Each row is a point on a landscape with many valleys, with its height.
A ball rolls from a point to whichever of its 6 nearest points has the largest drop for the distance, and stops where none of them is lower. Distance is the straight distance between rows; heights are no part of it.
Z_158 (h 216): [122 126 168 145 171 117  99 145 150 128  96 142 163 150]
Z_239 (h 241): [208 114 103 116  56 165 138 124 119 144 133 135 111 125]
Z_777 (h 102): [151 136 182 118  98 168 118 130 127 149 114 130 113 121]
Z_646 (h 389): [ 54 126  72 102 186 119 174 121 125 103 153 134 111 105]
Z_726 (h 758): [ 93 190 231 111 119 165 102 137 119 160  89 154 138 111]
Z_251 (h 343): [ 52 172 182 131 220  98 128 141 130 113 103 159 145 165]
Z_62 (h 131): [ 68 138 143 124 187 107 127 131 143 104 121 136 135 154]
Z_240 (h 139): [ 95 118 139 119 133 120 115 121 127 128 123 122 111 123]
Z_557 (h 85): [198  84  52 100  48 160 135 107 113 129 145 124  99 115]
Z_618 (h 277): [ 73 142 167 126 185 110 116 139 144 123 108 127 151 153]
Z_412 (h 179): [ 68 113  86  88 117 135 186 118 108 122 156 129  74  55]
Z_958 (h 42): [100 112 109  94 100 140 154 116 105 120 148 111  71  77]
Z_379 (h 125): [115 106 104 123 124 121 118 112 141 122 136 123 111 135]
Z_262 (h 305): [ 67 177 209 125 174 100 114 136 133 135  90 148 142 137]
Z_881 (h 194): [209 133 129 155  92 127 126 144 118 137 120 120 152 144]
Z_574 (h 626): [120  93  39 113 128 122 142  81 140 116 183 107 105 132]
Z_599 (h 177): [ 94 134 165 106 110 144 140 123 113 133 130 125  84 107]
Z_23 (h 326): [ 85 163 200 136 172 116  96 135 132 142  94 148 152 144]
Z_39 (h 44): [158 103 107 135 126 116 117 126 151 135 127 131 137 144]
Z_378 (h 285): [172 146 163 154 122 132 116 153 141 147 103 127 159 130]
Z_668 (h 119): [198 107  74 154 125 109 129 132 137 121 127 125 161 146]
Z_274 (h 360): [197 197 187 189  95 145 103 161 107 143 120 120 174 145]
Z_788 (h 444): [151  88  74 102  80 139 134  85 130 123 167 118  89 116]
Z_825 (h 184): [187 178 167 208 130 105 112 172 119 129 114 110 190 163]
Z_441 (h 270): [ 81 124 104 103 133 122 141 111 124 110 152 119  97  98]
Z_371 (h 288): [ 83 112  89 121 170 106 133 119 137 103 147 122 120 154]
Z_873 (h 300): [102 147 177 152 201 109  98 149 151 131  94 143 185 158]
Z_225 (h 135): [128  89  90 111 102 122 127  96 143 131 151 119 101 133]
Z_750 (h 221): [208 128 115 149  71 141 139 139 109 140 131 115 142 126]
Z_21 (h 87): [148 101 126 111  89 138 117 116 126 133 128 128 115 120]
Z_380 (h 152): [199 115  98 169 152  98 123 159 141 113 125 122 187 180]
Z_968 (h 202): [ 75 158 197 107 115 144 134 131 111 136 119 138 101 104]
Z_300 (h 450): [ 67  94  36  95 180 131 191 115 121 104 179 120 118  99]
Z_868 (h 255): [106 108  85 126 130 112 125  99 129 115 153 120  95 133]
Z_907 (h 316): [ 66 124 114  98 145 118 160 123 116 113 141 126  95  86]
Z_200 (h 344): [141 162 200 133 112 177 110 151 123 154 105 143 147 111]
Z_602 (h 421): [ 56 157 169 113 174 105 148 136 114 120 111 150 113 121]
Z_512 (h 113): [160 117 123 152 150 109 112 148 149 120 118 126 164 157]
Z_304 (h 137): [112 102 113 112  90 137 128 105 118 123 147 125  87 108]
Z_434 (h 455): [203  88  52 131  86 123 135 107 124 122 135 116 142 131]
Z_806 (h 99): [184 151 135 190 154 105 117 166 145 123 103 115 182 167]
Z_752 (h 143): [119  97 103 139 157 122 109 122 157 115 137 121 143 160]
Z_855 (h 183): [149  92  69 126 132 115 117 115 142 119 154 124 127 147]
Z_19 (h 234): [171 162 171 183 145 119 108 174 136 142 105 121 185 148]
Z_121 (h 668): [117 177 219 151 145 145  99 151 131 160  75 144 167 127]
Z_594 (h 320): [161  80  40 140 145 119 124 101 150 106 150 118 144 163]
Z_861 (h 318): [205 163 165 152  93 163 129 165 112 138 117 125 153 122]
Z_324 (h 86): [ 77 165 211 118 131 131 118 131 118 148  95 151 125 117]
Z_838 (h 500): [147  87  50 120 108 125 123  89 135 127 162 120 106 126]
Z_49 (h 569): [175  76  63 113  76 126 130  97 132 135 145 127 100 117]
Z_268 (h 88): [164 164 196 160 118 144 110 157 130 152  98 136 173 126]
Z_450 (h 356): [ 89 110  66 102 116 126 168 102 112 117 165 110  76  86]
Z_878 (h 189): [ 58 151 171  85 120 137 161 135  97 129 125 135  74  81]
Z_652 (h 93): [127 115 118  81  73 163 138 116 110 126 150 124  69 105]

For each start below, name the point where the ball stops.
Z_594 => Z_39
Z_225 => Z_39
Z_750 => Z_39
Z_371 => Z_39

For each start below, name every point that the ball comes to, in order.
Z_838 => Z_225, Z_379, Z_39
Z_574 => Z_225, Z_379, Z_39
Z_788 => Z_225, Z_379, Z_39
